A landscape with many valleys, sampled at points; each row gives a point and its height.
From any point a ball takes the steepest step (drop divided by distance) to one of its 4 nearest points. It stops when none of these is lower. Distance is the straight distance between rows; heights are no part of it.
taf (h 98): [102 134 134 113 135 104 105 100 140 119  78 124 118  90  93 124 103  97]
Gumus (h 19): [135 151 215 128 128 136 140  71 160 156  57 123  82 106  42 108  78  72]
Gem (h 542): [131 113  61 145 157 157 121 218  93 107 195 119 158 186 219 146 200 184]
fim (h 310): [136 120 100 137 138 143 140 155 115 118 173 115 146 132 176 149 169 180]
buzik (h 323): [122 123  77 136 149 151 132 177 118 117 181 110 144 142 170 147 179 183]
nes (h 329): [141 111 113 136 125 124 139 121 124 111 154 135 147 121 159 138 146 153]
bap (h 614): [112 120  94 131 147 138 136 152 128 124 185 121 140 141 135 134 172 181]
lak (h 62): [141 127 142 137 116 112 117 116 121 122 101 143 132 123 137 128 115 100]
dig (h 278): [121 110 106 122 134 121 133 130 124 117 160 128 144 114 136 118 145 164]
Zote (h 909): [106 125  81 126 149 135 131 160 124 119 193 119 129 153 123 144 180 182]
tus (h 353): [126 110 105 130 144 132 141 137 120 108 167 123 144 124 151 136 161 175]
dol (h 210): [ 44 139  92  90 149  91  94 117 146 142 133 122 116 116  11  94 129 120]
gemag (h 345): [194 142 148 166  79 157 157 161 106 130 159 137 143 175 224 167 149 141]
lada (h 501): [186 135 157 157  84 146 161 147 114 131 145 152 136 177 213 152 137 126]
Nusa (h 175): [181 132 124 166 101 154 149 161 110 110 155 125 149 158 231 180 153 166]
Borul (h 45): [101 137 155 116 125 113 108  76 148 120  61 113 104  85  72 123  88  91]
Nuvok (h 464): [181 129 148 152  96 127 145 130 117 129 135 152 138 152 184 149 133 125]
Vigi (h 209): [143 117  91 146 137 149 137 176 107 104 173 105 154 137 204 154 177 185]
lomi (h 187): [153 145 175 137 110 140 127 129 131 156  69 126 108 138 122 120  89  74]
fego (h 532): [158 116 134 143 107 129 135 128 123 115 138 147 144 138 175 149 136 137]
dat (h 219): [ 99 111 112 109 144 101 114 114 130 122 116 134 134  95 104 112 117 125]
guda (h 276): [148 114 126 139 112 107 126 114 122 114 129 145 146 123 154 138 128 124]
fir (h 42): [127 151 187 119 121 130 120  78 159 141  55 119  86 110  62 122  78  90]
gilit (h 110): [119 146 196 114 130 122 132  53 160 134  54 127  81 101  30 111  72  76]
tuf (h 559): [ 96 126  95 115 149 123 129 147 130 122 193 131 123 152  96 131 173 171]
Vamen (h 242): [ 77 123 118  99 157 106 108 100 142 126 103 116 120  82  68  99 104 110]
Faz (h 147): [118 122 126 122 127 115 110 103 130 120  92 135 130 103 118 121 112  97]
namev (h 55): [ 81 122  88 106 150 104 121 132 140 130 168 141 121 129  68 110 147 152]
mibab (h 13): [177 127 127 154 100 141 147 139 114 113 147 134 145 149 208 166 143 152]
vopi (h 294): [ 95 112 100 106 151 105 111 124 128 126 140 131 136 109  95  94 128 136]
Lamug (h 88): [127 144 160 129 123 125 120 106 134 139  66 121 107 119 105 131  96  72]
tak (h 412): [118 125  79 139 151 150 130 188 113 114 187 105 140 155 177 151 190 183]
dese (h 54): [ 79 129 131  95 146 111 107  93 149 120  85 116 115  74  65 113  98 106]
tis (h 225): [ 68 122 109  94 152 106 104 116 141 137 120 127 128  94  65  91 114 126]
mer (h 142): [ 63 135  84  97 149  92 109 124 138 138 161 137 120 130  38  97 135 134]
fif (h 470): [161 120 147 136 106 116 130 122 121 125 115 155 135 136 157 134 115 110]
vaf (h 53): [ 82 116 109 104 153 108 112 109 133 127 114 128 130  87  80  98 113 119]
pob (h 305): [152 115 112 139 119 137 142 152 112 109 162 121 149 131 190 151 158 178]
novo (h 447): [167 129 172 141 114 148 129 139 120 164  96 135 122 159 149 114  92  75]
kebug (h 328): [100 138 166 108 134 115 119  58 166 120  63 118  90  76  36 125  82  89]
vevul (h 99): [150 152 188 138 118 155 131 124 135 160  67 121 102 138 108 117  89  71]
vime (h 36): [140 155 187 132 121 143 132 107 144 154  61 115  96 125  93 115  86  74]
Vadag (h 213): [125 105 112 119 135 106 119 115 128 116 128 140 142 105 125 122 118 127]
gora (h 192): [ 76 126  90  96 156 104 111 126 140 131 147 133 130 113  58  93 128 129]
bavig (h 759): [ 52 140 115  79 155 107 105  84 156 130  96 100 104  76  19  98  92 116]
Pudo (h 597): [204 133 166 159  89 169 163 153 103 157 152 142 137 179 210 130 118 109]
futu (h 199): [166 127  88 165 122 153 138 184 101 100 163 112 160 147 235 170 169 181]
vov (h 178): [100 116  95 111 146 118 124 124 132 131 167 140 136 125  95 114 140 156]
lazor (h 612): [187 135 164 151  93 143 149 148 110 153 128 144 131 171 179 125 115  98]
Delas (h 302): [150 137 167 138 111 134 118 119 127 142  78 138 114 136 127 125 104  81]
zin (h 618): [214 143 162 163  83 177 167 173 101 156 161 131 140 189 237 154 133 125]

For each start below, name the point where the ball stops.
dol: namev
bavig: Gumus
novo: vime
taf: Gumus
futu: mibab
kebug: Gumus
Pudo: mibab
